Points on a hilly landscape, in no order, each with its height.
From any point a ball takes the steepest step (drop divided by distance) to one of its 2 nearest points. It stops when none of these is lower. Distance is the straight distance between rows; heights are no part of it.
Q_267 (h 254): [8 5 3 19 -11 -6 2 15 -7 21 -9 -1 -22 7 -5 -9 15 -25 9 -7 2 4 -29 11 -12 -10 7 -2 -6 22 -5 7 19 16 -4 -18 3 21 24 5 -36 -7 -11 1]
Q_110 (h 193): [-2 -3 -6 2 26 -11 19 -9 -2 11 10 5 -1 10 10 -12 32 -4 -5 8 7 1 -2 12 -9 -6 -20 -5 -12 19 -7 -11 4 11 -19 4 6 10 -11 -8 -33 -5 9 -15]
Q_810 (h 225): [34 -11 -11 1 -21 -3 0 19 -2 -9 -8 -2 1 2 -15 4 8 -18 -1 -1 -3 -11 -16 -4 -15 3 11 -8 -17 -5 -10 22 -5 -5 -6 -4 -7 8 10 16 -1 -6 -11 6]
Q_506 (h 659): [5 3 20 -36 11 3 3 -17 -4 27 1 -13 -6 -8 16 -23 23 17 -20 -14 -7 -5 9 26 0 6 -11 -21 10 22 -25 -2 22 -12 -20 13 -8 -13 0 6 -16 14 18 -1]
Q_239 (h 361): [-3 -8 -1 9 6 -21 -2 20 10 -6 11 10 8 12 -15 4 -15 -1 10 12 -11 -9 -4 -11 0 6 2 -1 -12 -8 21 15 1 -14 5 -8 -16 28 -3 11 6 -34 -6 8]
Q_898 (h 451): [-14 2 -4 -5 2 6 -9 -10 10 -9 1 4 16 17 5 10 -10 17 5 -2 -4 1 3 -25 24 -1 1 7 24 -7 31 8 12 -19 7 7 4 1 3 12 28 3 -6 5]
Q_62 (h 217): [8 8 7 -4 5 2 -14 12 3 -1 -10 -12 -9 5 -7 -13 -5 18 -15 -11 0 13 -11 1 -1 -8 -1 7 12 -23 -5 4 -10 -10 -6 21 3 -22 3 -5 24 15 -23 13]
Q_87 (h 160): [-18 -6 0 10 7 21 -2 -4 17 -2 5 -2 -11 4 -9 1 -14 3 4 5 19 15 9 0 7 9 9 0 -19 -8 3 -17 -23 -8 4 -22 -14 4 -40 -1 18 3 27 -7]
Q_489 (h 182): [27 0 -28 -1 -20 12 19 -19 1 -12 3 0 6 -20 4 -4 0 -18 11 -3 -8 -5 -13 -5 2 0 19 7 -16 2 -1 2 -14 2 11 -7 -14 -2 -9 2 -6 -1 29 -12]
Q_683 (h 325): [2 -15 5 -1 27 -5 12 14 20 5 9 5 2 -4 6 -10 6 12 15 3 5 -1 -5 11 -5 14 1 -7 -11 7 -9 28 18 9 -5 -7 34 -21 13 2 -31 -23 1 -15]
Q_897 (h 338): [23 10 -5 -22 6 12 -6 11 20 17 -2 -1 5 -9 12 2 12 -8 -23 -6 -6 10 -7 -3 -23 -14 11 5 -3 -12 -30 -1 2 -20 -24 1 18 -7 18 10 -17 4 14 0]
Q_603 (h 257): [-9 -15 2 -3 2 18 3 -34 -2 -9 -13 -9 5 -2 13 5 6 5 5 3 19 -5 -7 3 12 -2 -10 4 10 6 -3 -9 4 -15 -18 -5 6 -6 -32 -18 9 42 20 -1]
Q_444 (h 367): [1 3 11 2 14 -4 -4 -12 -2 1 -4 4 12 -10 1 11 -2 4 -1 0 -7 -1 3 11 2 -4 -10 -22 -3 5 8 -17 -10 3 15 -21 -10 17 -42 -1 15 5 22 16]
Q_65 (h 501): [-12 -5 -18 -14 14 21 1 8 -7 18 0 -5 4 25 15 -18 -4 28 8 -13 10 -5 27 -5 6 2 9 -12 8 1 20 10 11 -4 24 14 -2 -14 5 11 -5 -11 16 -15]
Q_509 (h 516): [-10 5 -5 1 13 19 -10 1 -33 17 0 0 -1 17 6 -23 20 38 -3 -15 15 -7 30 -3 22 14 -15 -13 8 11 22 9 8 -2 18 26 -11 -13 -1 10 -7 -19 8 -11]
Q_560 (h 13): [-1 -20 -8 -11 -7 4 10 5 15 -16 4 3 -8 1 12 13 -19 -28 15 2 2 -12 4 -1 -7 -4 16 4 0 -1 -7 10 22 -14 9 -14 13 -17 0 8 -10 14 15 -3]
Q_907 (h 346): [-2 2 -16 11 -12 -6 13 7 17 0 -1 -9 0 19 8 3 2 -8 -3 -7 1 13 -7 3 -3 -20 13 27 -5 -2 -12 11 12 6 -11 12 11 -14 14 -2 -17 13 -6 -10]
Q_573 (h 370): [-10 1 -15 25 -2 -12 4 -15 24 -11 25 6 5 5 -11 27 -7 1 -1 8 -14 1 -12 9 26 2 -10 11 -24 -16 19 -5 -6 -14 11 16 -11 15 -19 -13 11 -10 4 9]
Q_491 (h 365): [7 -11 7 9 -29 -19 3 13 -5 -1 3 13 -30 15 -8 -13 -6 -23 14 3 -4 -11 -7 -21 10 -5 -1 -3 -9 12 25 21 8 -4 0 2 6 6 26 22 -11 -9 -14 9]
Q_458 (h 105): [1 -2 -10 -7 -25 3 3 9 7 -13 1 8 -1 -4 16 8 -15 -30 12 -5 -1 -7 10 -6 -24 -10 12 2 4 3 -11 6 10 -1 -9 -29 32 -31 33 0 -27 -1 -3 -3]
Q_307 (h 363): [1 -14 33 -7 2 -4 7 24 -21 1 -5 -3 -6 3 -19 -15 13 3 10 0 -8 -12 5 14 -16 20 -8 -8 -9 18 11 3 -1 18 12 -31 2 8 -8 17 -4 -12 -16 4]
Q_409 (h 439): [-22 13 -12 -11 -2 1 19 -12 12 0 10 -8 7 11 -19 0 16 -11 2 -2 -2 1 4 16 -31 1 -9 15 -2 7 1 -20 -11 3 -2 -18 8 -1 12 -16 -15 -1 -8 -27]
Q_289 (h 441): [-23 8 -21 2 -13 1 -4 13 27 -4 10 -12 9 4 -20 27 -10 -18 5 0 -5 13 16 7 -20 14 13 22 -2 -8 -3 -1 -9 -7 6 -28 -4 -1 25 -13 15 -10 -15 -17]
Q_904 (h 88): [-21 -15 -5 1 -12 -2 7 11 4 -21 10 13 -1 12 11 17 -20 -25 11 7 -2 5 13 -4 0 -3 -11 11 -4 8 10 5 21 2 12 -13 13 -5 20 7 -9 18 -6 1]
Q_993 (h 409): [-20 -8 -9 -17 13 14 11 -11 3 -1 19 0 12 12 4 7 15 -4 2 2 10 0 5 -3 -20 1 0 5 10 11 16 -1 14 11 1 -17 20 -7 18 0 -17 11 -8 -18]
Q_27 (h 90): [2 10 -9 -15 -16 3 -11 19 10 -22 -11 -4 8 -11 -17 6 -13 -26 0 -1 -27 -2 0 14 -13 -2 -9 -11 -17 -7 -4 -9 -31 13 -6 -10 6 0 6 4 -10 4 1 -11]
Q_725 (h 488): [-20 6 4 -12 13 8 -7 30 -3 0 -11 6 -3 26 16 -15 -15 16 3 -7 -3 -4 25 -11 18 2 -3 -10 8 -17 27 17 14 -12 14 -6 12 -11 11 21 -5 -12 16 -16]
Q_747 (h 158): [5 -18 12 -6 21 -2 -12 -18 -20 10 -15 -5 8 0 32 -11 -3 35 -2 -14 -4 -6 7 14 26 16 -13 -22 10 15 -4 -4 21 -4 8 -11 -15 -16 -32 14 7 16 19 11]
Q_824 (h 318): [-3 0 -15 24 2 -1 -6 -34 -10 -5 0 3 -5 -8 -12 25 -14 9 10 13 0 15 -29 -12 18 0 12 23 -7 -17 -8 -6 -17 -4 0 8 0 2 -25 -12 30 4 21 20]
Q_524 (h 291): [15 1 -3 -5 -4 21 8 19 -10 -7 -12 -10 -10 -19 6 -4 -1 6 0 10 6 6 -2 9 -1 8 9 -13 -13 15 -19 -15 -6 3 7 -29 -19 14 -28 14 -3 -12 26 -10]
Q_546 (h 477): [-21 -3 -2 4 23 9 -12 18 16 -15 -14 9 6 19 16 3 -28 3 5 -5 11 0 27 -3 10 5 5 1 12 -29 1 25 17 -7 4 6 19 -11 -1 3 12 -2 30 -18]
Q_363 (h 345): [-19 1 -19 17 -7 -12 -1 -19 9 -14 7 7 -1 -2 -14 27 -23 3 17 5 -26 12 -21 -11 22 2 11 29 -25 -23 -2 -1 -11 -17 19 2 -15 8 -12 -2 18 -6 16 11]
Q_347 (h 422): [-16 6 -16 -12 0 -3 -8 3 39 -2 3 -3 13 -9 -31 31 -10 -6 1 11 2 0 6 4 -6 18 -4 2 1 -13 13 -7 -8 -9 7 -4 -1 12 10 -17 26 -21 -9 -5]
Q_690 (h 575): [18 6 6 10 6 -9 12 1 -23 2 14 -8 4 -21 -11 2 8 19 -5 18 8 5 -4 -17 5 -6 -5 1 11 13 -8 -13 -23 1 1 -5 -25 17 -14 -5 7 -20 -7 5]
Q_737 (h 328): [5 -3 13 -2 7 -5 15 17 -20 -5 -5 -11 -10 -10 -8 -19 11 15 -3 13 -7 3 5 21 -23 17 -8 -11 -10 28 -19 -5 -6 19 -9 -12 9 4 -16 12 -5 -10 -5 -12]
Q_97 (h 378): [-5 11 9 -18 16 -2 -9 8 22 25 6 8 2 16 7 -5 2 -5 -11 -16 -3 11 0 17 -21 -7 -1 -13 4 -7 -22 7 22 10 -3 12 24 -5 28 -3 -32 4 6 -6]
Q_56 (h 317): [-11 16 24 -10 3 -27 -9 -6 -13 -1 6 5 9 -15 -12 -2 -4 -12 -13 -8 -7 -14 21 17 -17 -4 -20 -27 20 -4 5 -33 -6 26 16 -9 -11 13 9 -8 16 -2 -18 13]
Q_374 (h 434): [-16 6 -6 -14 10 3 -16 -4 26 4 3 9 12 13 19 8 -19 4 -11 -9 2 6 14 -2 9 4 -11 -10 23 -8 26 2 18 -8 24 14 -4 1 19 4 16 15 -7 1]
Q_535 (h 521): [0 -10 -3 4 15 -1 5 -3 -12 16 -3 4 6 -5 7 -23 23 31 -2 5 24 -1 28 -4 21 20 -5 -2 6 12 5 11 9 12 -5 42 -21 -18 6 -1 -6 -12 -4 -20]
Q_816 (h 149): [-5 -3 -13 7 -17 -4 1 6 3 -23 0 7 1 29 6 19 -17 -12 3 6 -20 -3 -6 0 3 7 6 27 -3 -2 -2 -1 18 -7 9 5 1 4 4 0 13 15 -10 18]
Q_819 (h 301): [-15 2 6 -22 -3 13 9 -40 7 6 -13 -6 -7 2 27 7 10 15 12 1 23 -1 -14 -14 4 7 -12 4 21 -5 10 -17 4 -22 -7 2 16 -20 -18 -34 0 29 12 -9]
Q_353 (h 627): [-1 12 0 -8 20 2 -5 -40 11 23 1 -6 7 -17 21 -10 12 17 -8 -6 5 4 -15 10 12 13 -13 -26 2 -5 2 -15 2 -7 -2 13 -5 -20 -18 -10 -10 -2 20 -11]
Q_599 (h 159): [20 6 -2 -9 -9 6 -6 -5 7 -10 -3 -9 -6 -15 -10 10 4 -1 -18 -5 -5 -4 -14 -5 5 -10 -13 -2 2 -19 -1 -9 -18 -21 -7 16 14 0 -9 -26 22 13 -28 21]
Q_553 (h 380): [-23 -2 -23 -8 8 9 9 -10 20 -3 21 -2 1 15 16 16 9 3 2 0 6 10 -9 10 -5 -10 5 12 4 -3 -10 0 11 -9 -6 3 26 -20 -4 -14 -4 8 6 -14]
Q_799 (h 290): [14 -5 -8 9 11 -2 6 7 12 -23 12 14 1 -10 1 7 1 -21 2 12 -8 -2 4 -1 -4 -4 -3 -2 -13 -23 -10 12 -12 -7 -8 -1 22 -11 -5 -15 -17 0 16 -7]
Q_386 (h 65): [9 -7 19 -4 22 7 -18 -5 -3 17 -26 2 7 -11 17 -13 -5 36 -13 -5 -2 7 7 16 15 10 -2 -18 2 7 -1 15 20 0 -15 5 -7 -2 -19 12 24 8 14 4]
Q_566 (h 440): [2 -10 25 -4 6 6 8 5 -49 22 -2 8 -9 -2 -1 -35 10 11 -15 -15 14 -16 17 10 -5 -15 4 -7 9 4 2 14 7 -1 9 0 -1 -4 17 11 -21 3 -13 6]
Q_911 (h 302): [28 0 16 -8 1 2 6 -21 -10 7 5 -4 8 -16 8 -3 -5 4 -9 -12 -12 -14 -4 16 -1 1 -5 -17 8 -3 -12 -10 1 -13 7 5 -20 -3 -4 -4 6 20 -6 11]
Q_841 (h 84): [15 -8 5 -4 -9 -2 -5 -5 -15 -19 9 -1 -7 -5 -2 0 17 2 -14 8 -4 -9 6 -19 3 -20 -2 3 2 -5 -4 -7 -25 -12 -15 21 3 -10 -17 -5 32 10 -4 16]
Q_649 (h 414): [19 -13 -6 0 3 -4 6 14 8 8 -7 15 -14 14 15 -26 -5 9 9 -4 12 -1 8 -3 6 8 12 -2 -4 -9 -6 23 17 -20 4 13 -5 -16 12 15 -4 -15 -4 1]
Q_134 (h 249): [3 17 13 -15 -12 -7 -5 3 1 2 -7 -3 12 -10 -5 3 -7 -28 -14 -8 -26 4 3 8 -6 -5 -3 -25 7 -8 -8 -30 -3 21 10 5 -14 8 15 -3 -1 20 -19 9]
Q_146 (h 95): [17 -25 -35 -16 -13 2 13 -12 9 -22 6 3 -4 -8 9 10 -17 -31 13 1 -13 -16 -4 -5 -10 -12 31 9 -17 -4 -6 18 -8 -11 2 -11 8 -16 2 5 -8 -11 10 -8]
Q_301 (h 255): [2 9 -16 8 -30 0 18 6 -11 -16 18 -13 -13 23 -12 -9 3 -27 5 5 -14 -1 -4 -3 -2 3 -1 13 -22 5 -13 -19 -29 2 -1 3 -21 6 -11 6 -8 1 6 -9]
Q_870 (h 609): [3 14 -12 -16 14 3 12 -29 -2 14 -2 -13 3 -24 16 2 14 25 -3 7 13 9 -20 2 7 2 -15 -7 11 20 4 -21 -6 4 -2 5 0 2 -19 -19 -1 -6 1 -20]
Q_845 (h 329): [5 -5 -2 -1 22 4 9 -12 -14 5 -7 -1 8 -33 12 7 5 13 1 -1 10 8 -1 22 -3 7 -2 -16 -8 14 -19 -18 8 -3 2 -22 -11 15 -28 2 7 -6 31 -5]
Q_965 (h 136): [-20 15 4 -1 -16 -10 -14 3 19 25 5 -15 -10 18 -27 19 21 -6 -4 0 19 2 -10 -1 1 -5 -8 6 -3 5 23 2 -15 13 -4 5 -6 29 18 -25 9 -12 -26 4]
Q_456 (h 60): [-4 0 15 4 8 -6 8 -12 -16 11 12 1 -7 10 0 -9 25 -8 -10 -3 6 -3 9 9 -9 -3 -13 -4 4 15 6 -15 -3 7 4 -2 2 10 -3 -5 -8 9 -17 1]
Q_672 (h 206): [-7 -3 -12 -1 -15 24 -2 1 15 -12 15 -10 -18 12 -7 -5 2 -14 1 4 6 2 3 -2 11 11 17 14 -18 -4 -14 -15 -30 -12 4 -4 -32 1 -21 0 9 -2 11 -14]
Q_896 (h 364): [-1 -3 23 -9 -2 -13 1 6 -6 -15 3 1 5 -2 -16 9 -9 -14 -2 1 -9 -21 18 6 -13 -1 -18 -17 -3 -1 7 -21 -17 10 10 -21 -7 9 -16 -11 11 1 4 13]
Q_344 (h 478): [-32 12 26 15 1 -12 -30 20 -20 15 -13 1 5 -6 -25 -11 -5 -13 -18 -5 3 -3 6 10 9 -7 -1 -2 12 0 23 11 8 30 1 8 19 19 34 1 -1 9 -22 18]
Q_740 (h 420): [7 4 -23 3 -6 16 -6 -17 8 -15 -20 14 12 -9 16 4 -27 -12 9 -15 10 -11 4 -2 16 6 13 20 -6 -42 -17 0 -8 -5 -2 28 -4 -29 6 -7 -5 17 30 8]
Q_182 (h 493): [9 -8 16 1 23 -1 -1 -15 -14 30 7 -5 6 4 -1 -21 22 21 -3 0 11 -9 11 5 9 14 -17 2 3 3 1 7 3 -7 -9 28 -20 -19 -1 -8 6 2 -18 -1]
Q_368 (h 460): [-18 5 16 -2 6 -11 -16 8 -14 7 -18 10 2 -3 -10 -19 -15 -5 -15 -2 -14 0 8 11 2 4 -5 -4 6 -13 10 -2 17 22 8 16 10 -6 42 13 1 10 -34 13]
Q_868 (h 399): [7 6 -4 9 -7 -20 10 -6 -5 4 -11 5 12 -20 2 -18 4 12 -15 2 -2 2 -7 8 3 17 -22 -12 5 21 -20 -6 7 34 -11 28 -15 15 -7 6 -14 -8 -18 -9]
Q_763 (h 591): [9 9 -9 -3 7 8 24 -13 -17 -5 -3 -9 -7 -26 -8 10 8 28 -11 12 8 3 1 -7 1 16 -8 0 3 16 -21 -25 -14 0 -6 4 -7 14 -24 -12 9 -23 -2 -19]
Q_948 (h 480): [14 -17 -19 1 8 10 8 -26 1 1 5 9 5 0 32 10 -10 -6 17 7 5 7 0 -17 19 -16 16 3 27 8 12 2 14 -19 13 -10 1 -1 -4 -6 6 9 17 3]
Q_607 (h 300): [11 1 0 13 -21 -10 1 21 -21 -6 11 1 -11 21 -15 -2 17 -15 8 11 -5 -17 -3 -13 -7 -16 7 6 -21 16 -5 -17 -28 12 -10 -9 -7 18 -2 6 -8 -10 -7 7]
Q_899 (h 204): [-1 4 -11 10 -19 0 -2 8 1 -7 8 3 4 12 -13 20 -10 -10 -6 5 -2 -1 -5 -6 -6 -4 -1 19 4 -1 -9 -8 -6 0 6 -1 -16 13 18 -16 14 1 -28 22]
Q_837 (h 411): [-8 16 9 -31 15 11 -4 -6 20 16 -2 7 3 0 13 1 0 1 -21 -13 -4 7 16 9 -8 0 -2 -21 21 -10 -4 -1 13 5 5 12 3 -9 19 -14 4 10 -3 -3]
Q_551 (h 481): [-17 16 -9 25 -33 -6 -15 14 8 11 -11 -8 6 3 -13 18 7 -19 -4 -13 -4 15 8 0 -20 -7 10 23 12 7 -1 3 -2 14 -15 -16 -2 9 39 -10 -10 -3 -35 -4]
Q_72 (h 161): [18 -10 25 -13 -1 6 -2 -7 -13 -3 3 -16 1 -22 -5 2 22 21 -15 2 -6 -6 10 1 1 -12 -5 -8 16 8 12 2 -11 -4 -7 -4 12 3 -17 4 35 10 -11 11]
Q_494 (h 408): [14 -12 17 1 3 7 11 -2 -29 19 -5 -3 -4 -4 4 -28 29 6 -17 -7 22 3 -4 -4 -12 2 3 13 -1 17 -7 15 28 3 -11 6 6 6 23 20 -20 11 -16 -3]
Q_632 (h 275): [2 -6 2 -13 20 4 28 8 3 4 7 -1 10 4 14 -20 17 14 0 6 -1 4 -4 11 -15 16 -2 -1 -16 20 -3 8 7 11 -10 6 13 -14 -5 9 -13 2 5 -18]
Q_385 (h 304): [-2 -2 -9 13 -11 -21 4 21 19 19 -5 -7 -7 2 6 -3 14 -17 4 -6 -5 17 -17 17 8 -16 19 6 0 13 -5 17 6 13 -3 3 10 7 12 -3 -29 -16 -15 -6]
Q_869 (h 287): [4 -15 -10 25 10 8 0 -12 -25 -31 2 19 -10 -20 -10 18 -2 2 8 8 -12 1 -10 -8 1 2 19 11 -23 -17 -18 -3 -15 0 -5 0 12 -6 -37 1 27 10 28 11]
Q_719 (h 390): [18 1 -2 6 -16 -2 5 9 17 -2 -15 13 -29 10 12 -6 -10 -12 12 -5 6 -13 -1 -19 4 -12 7 -6 -1 -10 6 24 9 -15 5 3 2 -23 39 20 -12 -15 -9 9]
Q_539 (h 278): [38 -6 -16 14 -13 -3 -1 7 -21 -1 -10 -2 -4 0 -20 -5 20 -11 -5 4 -3 2 -26 -16 1 6 1 9 -12 9 -24 13 -6 8 -13 18 -18 13 14 5 6 6 -27 11]
Q_12 (h 383): [0 -5 -2 2 13 -15 -7 0 -1 -3 16 -9 15 3 -14 19 -1 29 10 6 -2 -8 -4 -17 15 15 -4 -1 -9 1 23 2 0 -23 3 5 -20 29 -16 16 31 -22 -9 0]
Q_115 (h 371): [19 -1 3 -8 -2 11 -4 13 -5 8 -9 -3 -8 -9 -5 -17 30 -1 -23 5 0 12 2 -12 -21 -15 5 5 2 14 -25 5 7 -6 -27 9 15 -2 20 11 -15 0 -8 -10]
Q_846 (h 339): [17 -12 -17 1 -5 -11 3 13 -1 4 -12 -3 3 -8 -7 -25 23 0 -9 7 5 15 -15 -2 2 16 -14 -4 4 19 -19 13 12 21 -24 30 -5 16 10 9 3 2 -20 -5]
Q_209 (h 336): [3 -5 -2 16 -17 -25 12 18 -9 -11 5 8 -9 19 -4 -1 -8 -17 18 7 -1 -4 -10 -11 4 -10 3 2 -24 13 19 4 -4 7 8 -5 -20 18 -3 4 -7 -18 -2 8]
Q_25 (h 534): [-1 3 -2 8 6 -10 3 32 -26 -13 14 -2 -6 4 3 3 14 -3 -5 19 4 26 -7 -16 -6 -25 -11 -3 5 19 -6 -7 -8 14 -9 -15 18 8 -8 5 -15 -5 2 -9]
Q_47 (h 502): [-36 15 0 27 -16 -15 -7 19 2 11 -2 -5 11 3 -10 12 -10 -23 8 -13 2 1 12 13 -7 -5 7 27 1 14 9 22 19 33 4 -27 12 5 44 -6 -25 -13 -28 -15]
Q_694 (h 203): [6 -3 4 10 -13 0 -12 17 10 7 14 -2 -9 23 -31 12 18 -14 -1 6 11 -5 6 -9 -6 7 -3 5 -6 2 3 -6 -12 -2 1 -3 -22 33 4 -12 21 -18 -19 8]
Q_921 (h 644): [0 7 21 -36 22 -2 -4 -36 -10 27 0 -9 2 -19 13 -10 24 27 -12 -6 -14 4 2 16 5 9 -3 -26 14 11 4 0 4 6 -4 11 -15 -8 -11 0 4 0 1 0]
Q_184 (h 559): [-3 7 -1 7 13 -3 -2 -1 -18 14 19 -6 -6 -3 15 -2 9 28 -9 10 12 17 -9 -21 7 -21 -5 -8 21 15 11 -9 -7 -5 4 14 -5 1 -5 -3 2 -6 -12 11]
Q_688 (h 461): [-17 10 -12 14 -26 -1 -7 23 16 8 -2 -5 9 12 -18 15 -14 -23 12 -10 -5 13 13 7 -10 0 19 15 -1 0 3 -6 1 7 18 -20 -32 10 32 2 -5 -15 -31 -8]
Q_908 (h 173): [19 -5 -10 -4 -28 5 -5 18 -10 -17 -1 9 3 3 -9 22 -5 -35 17 -5 -19 -10 1 -16 -24 1 9 4 -9 1 -4 18 -2 -5 -3 -23 9 -8 26 1 -17 -9 -21 10]
Q_991 (h 227): [-18 13 13 6 -7 -6 -4 -29 -10 -1 7 -18 -3 -7 -5 11 -16 33 21 10 15 -8 -31 -22 15 -1 -2 14 2 -6 12 -18 -27 3 4 -6 -7 1 -38 -28 26 -13 10 15]
Q_500 (h 89): [-34 5 -5 4 -5 14 -5 -25 18 -13 -8 -6 4 4 -7 10 -18 -1 22 6 11 -3 2 -6 -5 15 12 21 -4 -9 18 -9 -14 1 11 -15 -27 17 -15 -7 22 7 21 0]
Q_360 (h 437): [-9 4 20 6 4 -5 -9 19 5 4 -10 15 0 4 -2 -15 -9 -11 -4 -10 9 3 24 5 -13 9 -6 -4 9 -9 -6 15 20 13 -3 7 9 -11 43 -9 -12 1 -26 3]
Q_254 (h 546): [-2 10 1 -1 22 2 10 0 -15 -7 0 -9 6 -11 8 12 8 15 0 14 4 24 -9 -13 -5 -27 10 -8 9 13 6 -9 -1 1 1 -18 10 -6 -6 10 -3 -5 0 0]
Q_284 (h 402): [-12 -2 -3 -10 8 0 -9 -16 21 2 4 -9 13 -5 -18 28 -1 18 12 13 5 -8 -1 -13 3 17 -5 3 -2 -21 30 8 -7 -24 7 -3 -5 23 -17 -8 40 -20 5 4]
Q_430 (h 509): [-22 -7 15 17 -5 -19 -11 13 -9 -5 23 -2 2 20 -14 3 3 4 0 13 5 2 2 -12 5 -32 -8 -6 -3 15 33 4 -9 21 -7 6 14 20 6 5 -14 -10 -13 14]
Q_447 (h 456): [23 7 2 0 10 -20 6 -17 -5 17 8 -5 4 -19 6 -19 14 21 -16 9 1 6 -7 14 11 20 -25 -16 10 6 -14 -5 -5 6 -17 36 -23 -11 -13 -12 2 -2 -13 -7]
Q_204 (h 256): [0 -11 -5 4 3 2 17 -15 -4 -29 16 14 1 -7 -7 17 -2 -18 8 11 -9 -9 3 -11 6 2 -3 -2 -17 -23 -4 0 -12 -10 -7 -7 4 -6 -29 -9 11 6 33 -1]
Q_616 (h 389): [-9 -4 31 -8 -23 -12 -10 31 -10 -2 10 -3 -8 7 -31 -8 -5 -20 -2 5 1 -17 10 9 -14 5 -7 -11 -1 -4 7 -10 -24 14 6 -18 -2 17 0 11 -8 -5 -12 -1]
Q_840 (h 303): [19 4 22 -25 4 9 -6 2 18 0 -11 -2 3 -18 7 3 -5 -2 -12 -4 -12 3 0 11 -20 -5 5 -12 1 -8 -25 1 6 -5 -11 -20 19 4 -7 13 -14 17 20 6]
Q_545 (h 438): [16 -9 -8 14 12 -7 20 -7 -4 5 2 10 3 0 24 -10 -18 11 22 6 1 -10 -9 -12 15 15 5 6 7 6 5 18 26 -28 13 6 -7 -6 -8 25 3 -8 4 -10]
Q_884 (h 462): [24 -8 -10 9 21 10 0 -22 4 9 3 4 4 2 21 -10 -23 12 13 -5 12 2 -5 -12 32 5 8 5 18 -14 5 9 21 -20 8 9 -12 -3 -11 2 7 1 32 -7]
Q_340 (h 232): [23 -5 23 -8 -9 -16 -3 -7 -23 9 10 -7 -8 -22 -12 -12 21 6 -16 -8 -18 -17 17 24 2 -8 -5 -22 17 10 0 -13 -6 1 7 0 -14 6 -13 1 23 10 -21 17]
Q_142 (h 163): [-28 18 7 6 -2 20 -4 -23 11 2 5 -16 -8 12 -8 16 -18 26 27 7 25 -5 -21 -20 11 16 9 19 1 0 26 -10 -25 -7 19 -20 -24 2 -12 -14 23 -14 16 -7]
Q_487 (h 522): [-4 -3 10 13 -8 -11 -8 30 -19 -4 15 2 -1 10 -14 -7 8 14 -2 19 1 20 -1 -8 -4 -12 1 6 -5 23 13 14 -9 12 -7 -4 23 12 -11 20 2 -5 -20 9]
Q_957 (h 467): [-10 -5 -21 -8 3 3 4 -21 12 2 23 -7 4 11 8 19 -10 1 19 1 -7 1 4 -28 15 -14 26 10 18 10 37 11 20 -10 21 -10 6 3 1 4 17 -8 3 -6]
Q_865 (h 179): [-6 11 18 11 -5 -9 2 1 -14 18 -4 0 -5 15 -19 -15 6 -31 -3 -14 2 0 0 10 -20 -9 -9 -8 -1 11 13 -9 4 22 4 -20 -1 26 16 -4 -23 7 -16 7]
Q_467 (h 262): [18 -2 25 -15 6 5 -3 18 5 2 -7 -5 1 -7 -4 -14 3 11 -12 -2 -15 13 -1 16 -7 -1 4 -10 6 -15 -19 5 -2 3 -12 8 12 -15 -2 14 1 14 -6 8]
Q_264 (h 174): [13 18 -4 -15 -23 0 8 -3 13 -20 -14 -9 9 -10 -1 1 1 -31 -11 -7 -29 -11 -8 14 -11 -5 -6 -10 -3 -4 -7 -37 -13 2 -8 0 -5 6 1 4 -13 19 5 0]
Q_604 (h 150): [22 -18 -4 2 9 19 0 1 7 -3 -22 11 -6 -19 21 -12 4 25 -7 -1 9 13 6 3 12 12 7 -3 -7 -6 -18 24 16 -13 -2 13 3 -1 -23 11 13 3 32 0]
Q_594 (h 327): [23 -16 -7 19 18 -13 11 18 11 -2 6 17 -15 -7 -7 -2 6 -16 7 14 2 -2 -5 2 -1 5 -10 -8 -21 5 -23 18 4 1 1 -5 23 -11 -3 -6 -23 -30 7 -13]
Q_621 (h 207): [12 -14 -15 9 9 17 -4 -13 11 -12 -11 6 -1 -6 10 2 1 -2 -3 7 5 9 -5 2 3 -1 5 5 -2 -18 -13 2 10 -19 -11 13 20 -6 -27 -10 12 29 38 7]
Q_775 (h 494): [-43 8 19 23 -11 -18 -14 12 -14 3 2 7 4 11 -16 14 1 -7 -6 -1 -4 -9 2 -1 1 -13 -11 13 -6 14 35 1 0 31 8 2 22 21 23 -3 -15 2 -19 17]
Q_640 (h 463): [-9 -1 -6 2 13 18 -10 19 21 -18 -6 3 -3 6 10 1 -15 1 1 -13 10 11 11 6 1 -8 8 16 -6 -35 -28 8 -2 -10 -5 9 25 -24 4 -4 -5 2 29 -7]
Q_755 (h 498): [-28 17 15 -1 -1 -1 -1 18 6 -6 -13 10 5 4 17 -13 -40 4 3 -6 -11 -10 23 -21 12 -2 0 -11 17 -21 29 2 22 -26 2 6 -2 7 18 27 3 -1 6 -13]
Q_735 (h 282): [-12 6 17 9 3 -10 -10 -55 -6 1 -9 5 2 -9 0 7 -11 26 20 5 18 -20 -19 -13 17 7 -13 8 10 -7 22 -15 -20 -7 -6 -1 4 -21 -43 -26 23 10 4 13]
Q_699 (h 355): [22 6 7 -6 4 5 -10 -7 -3 -4 -26 7 6 -14 31 -1 -15 -4 -15 -24 -5 -17 0 23 3 -12 -3 -14 1 -21 -25 -14 -4 -6 8 -2 -9 -18 -12 4 -5 22 14 19]
Q_169 (h 445): [-12 0 -36 9 0 21 -8 -14 24 -16 0 13 -9 7 14 6 -25 -9 -5 -19 -3 11 0 5 6 -4 21 27 -8 -33 -26 2 6 -8 0 21 11 -27 1 -11 5 16 30 -1]
Q_77 (h 62): [-1 13 -1 1 -38 -11 -9 32 7 -18 -10 -3 -5 0 -18 -8 -4 -26 10 13 -22 -12 -9 9 -8 -16 1 2 -18 -2 12 4 -26 24 -6 -6 1 -2 22 6 -23 0 -13 -1]
Q_481 (h 246): [18 -4 -27 -5 -13 17 17 -6 -6 -13 2 -14 -2 -12 11 4 -5 3 11 12 4 16 -17 -14 -12 4 10 10 -2 17 -26 -13 -9 -1 1 -13 -11 2 -12 6 -10 4 23 -14]
Q_43 (h 410): [-12 0 23 2 20 9 -11 13 -6 26 -9 5 5 22 -6 -15 13 -2 -9 -16 8 -5 0 16 -12 4 2 0 0 4 7 16 17 28 -8 2 24 -4 30 -5 -31 2 -12 -3]
Q_862 (h 391): [14 12 -2 6 3 14 -16 -9 5 -3 -24 7 6 -2 16 4 -30 5 -3 -22 1 -10 2 -2 14 2 1 2 12 -32 -17 -15 1 -12 6 21 -15 -17 1 -3 9 11 15 19]

Where does a ball stop that starts at each point below?
Q_182 | Q_560
Q_289 | Q_500
Q_546 | Q_841
Q_921 | Q_97
Q_494 | Q_841
Q_884 | Q_500
Q_487 | Q_97
